The views of a scene show one set of named points, each view turned or mirrored, and shifted as a whole, with a little noise and some points left out.

Scene 1
View 1
zuza: [ 13  11 -10  20  31 -11 -24   6   8  18   3  -3  -5]
Bozul: [-12   9  -2  -8  29  27 -17   1 -13  10 -14  -3  28]
rur: [-22  21  17 -11  28  -5 -14  17   0  30   1 -40 -20]
Tenod: [-26  15  31 -18  22 -12   7  29  33 -14  14  -2 -30]
zis: [-38  21  16 -21  35  14 -11   8 -16  33  -9 -54   6]
fabu: [ 33   3 -12  20  26   8 -26  -3   9 -14  -1  51  21]
pelod: [-11  11   6 -12  29  28 -12   0 -17   1  -9  -1  30]
Goz: [ 11   7 -19  36  28 -16 -16   7  12   5  -5  12  -3]
tefiv: [-68  19  26 -39  31  33  13   9 -27  16 -23 -62  21]
mekik: [-30  10 -10  16  29   0  -1   5 -11  22 -21 -36   5]
Regeg: [-43  11   4  -3  28  19  17   9  -8  -7 -25 -23  13]
Fut: [ 13   8  -7  -4  28  32 -22  -5 -11  -6  -8  32  46]
View 2
mekik: [ 10   1 -11   4   4  29  45 -16  55   9  -8 -30  -5]
Bozul: [ -1  19  -1  10   6  34  13 -24  21 -15   2 -34   0]
rur: [  5   4 -34  28  -6   3  27  -5  49  16 -14 -15 -28]
zuza: [ -3 -24 -10 -26 -40  23  -8   0  23  21  -8 -44  -6]
tefiv: [ 10  47 -17  60  27  22  57 -29  63 -33  -7 -12 -32]
pelod: [ -7  21   0  10   4  26  11 -27  13 -17   4 -23   1]
fabu: [-16  -2   8 -30 -12  24 -18 -20 -20  21  14 -26  34]
Regeg: [  6  24  -8  20  28  20  49 -27  41   5   7 -13   7]
Goz: [  1 -16  -7 -28 -15  20   9  -8  20  41   4 -29  24]
Fut: [-12  19  18 -10  -5  35  -8 -35 -10 -15  18 -31  18]
View 3
mekik: [ 33  13 -60  24 -41 -15 -14  14  19   2  14  30 -13]
fabu: [ -7  23   1   6   1   9  18  20   0  26 -45  38  19]
Bozul: [  7   9 -44  17  -8 -13 -17  28   5  29  -4  35  -7]
zis: [ 17  -9 -84  23 -18 -18 -31  15  15   8  29  40 -33]
pelod: [  2   6 -43  19   0 -18 -19  30   6  34  -5  32  -8]
rur: [ 14  -8 -68  17 -16   1 -17  -5  22 -15  20  42 -29]
zuza: [ 17  12 -34  10 -22  13   6  -1   7  -5 -18  52  -3]
Goz: [ 23  24 -19  11 -31   9  19  -3  11 -10 -29  39   8]
Fut: [  3  30 -12  12 -13  -2  10  28  -1  37 -38  33  22]
Tenod: [-11 -13 -29  19  18  -4  12 -29   9 -26  20  13 -26]
tefiv: [   1  -21 -101   37    1  -52  -59   42   17   38   67   22  -47]
View 4
Tenod: [-30  -5 -17  21   2 -13 -27   5 -27  -4   0 -25 -42]
Regeg: [ 22  -8 -16  30  33  11 -23  20  13   4   3 -16  -6]
Bozul: [ 29 -11  -4  11   4  -7  -2  27  -5   5  19  12  14]
pelod: [22 -9  0  8  5 -4 -3 32 -6  7 23 14 10]
zuza: [  6 -15  -3 -10 -28 -14 -27  -8  -9  -9  -8  13  12]
tefiv: [ 35 -20 -33  76  22  33 -22  55  17   1  31 -12  -4]
Goz: [ -1 -10   3 -30 -14 -18 -30 -18  -1  -8 -20   7   9]
zis: [ 28 -22 -15  33  -9  14 -32  19  13  -7   9   9  16]
mekik: [ 26 -17 -16  26   2  12 -39   8  22  -6  -8   2  10]
fabu: [  3  -2  27 -46  -3 -34   6  -2 -24  10   2  23  11]

In a view up to two points have been moved. Name them for each view, in the order of its rows, or write -.
view 1: -
view 2: zuza
view 3: Fut, tefiv
view 4: zis
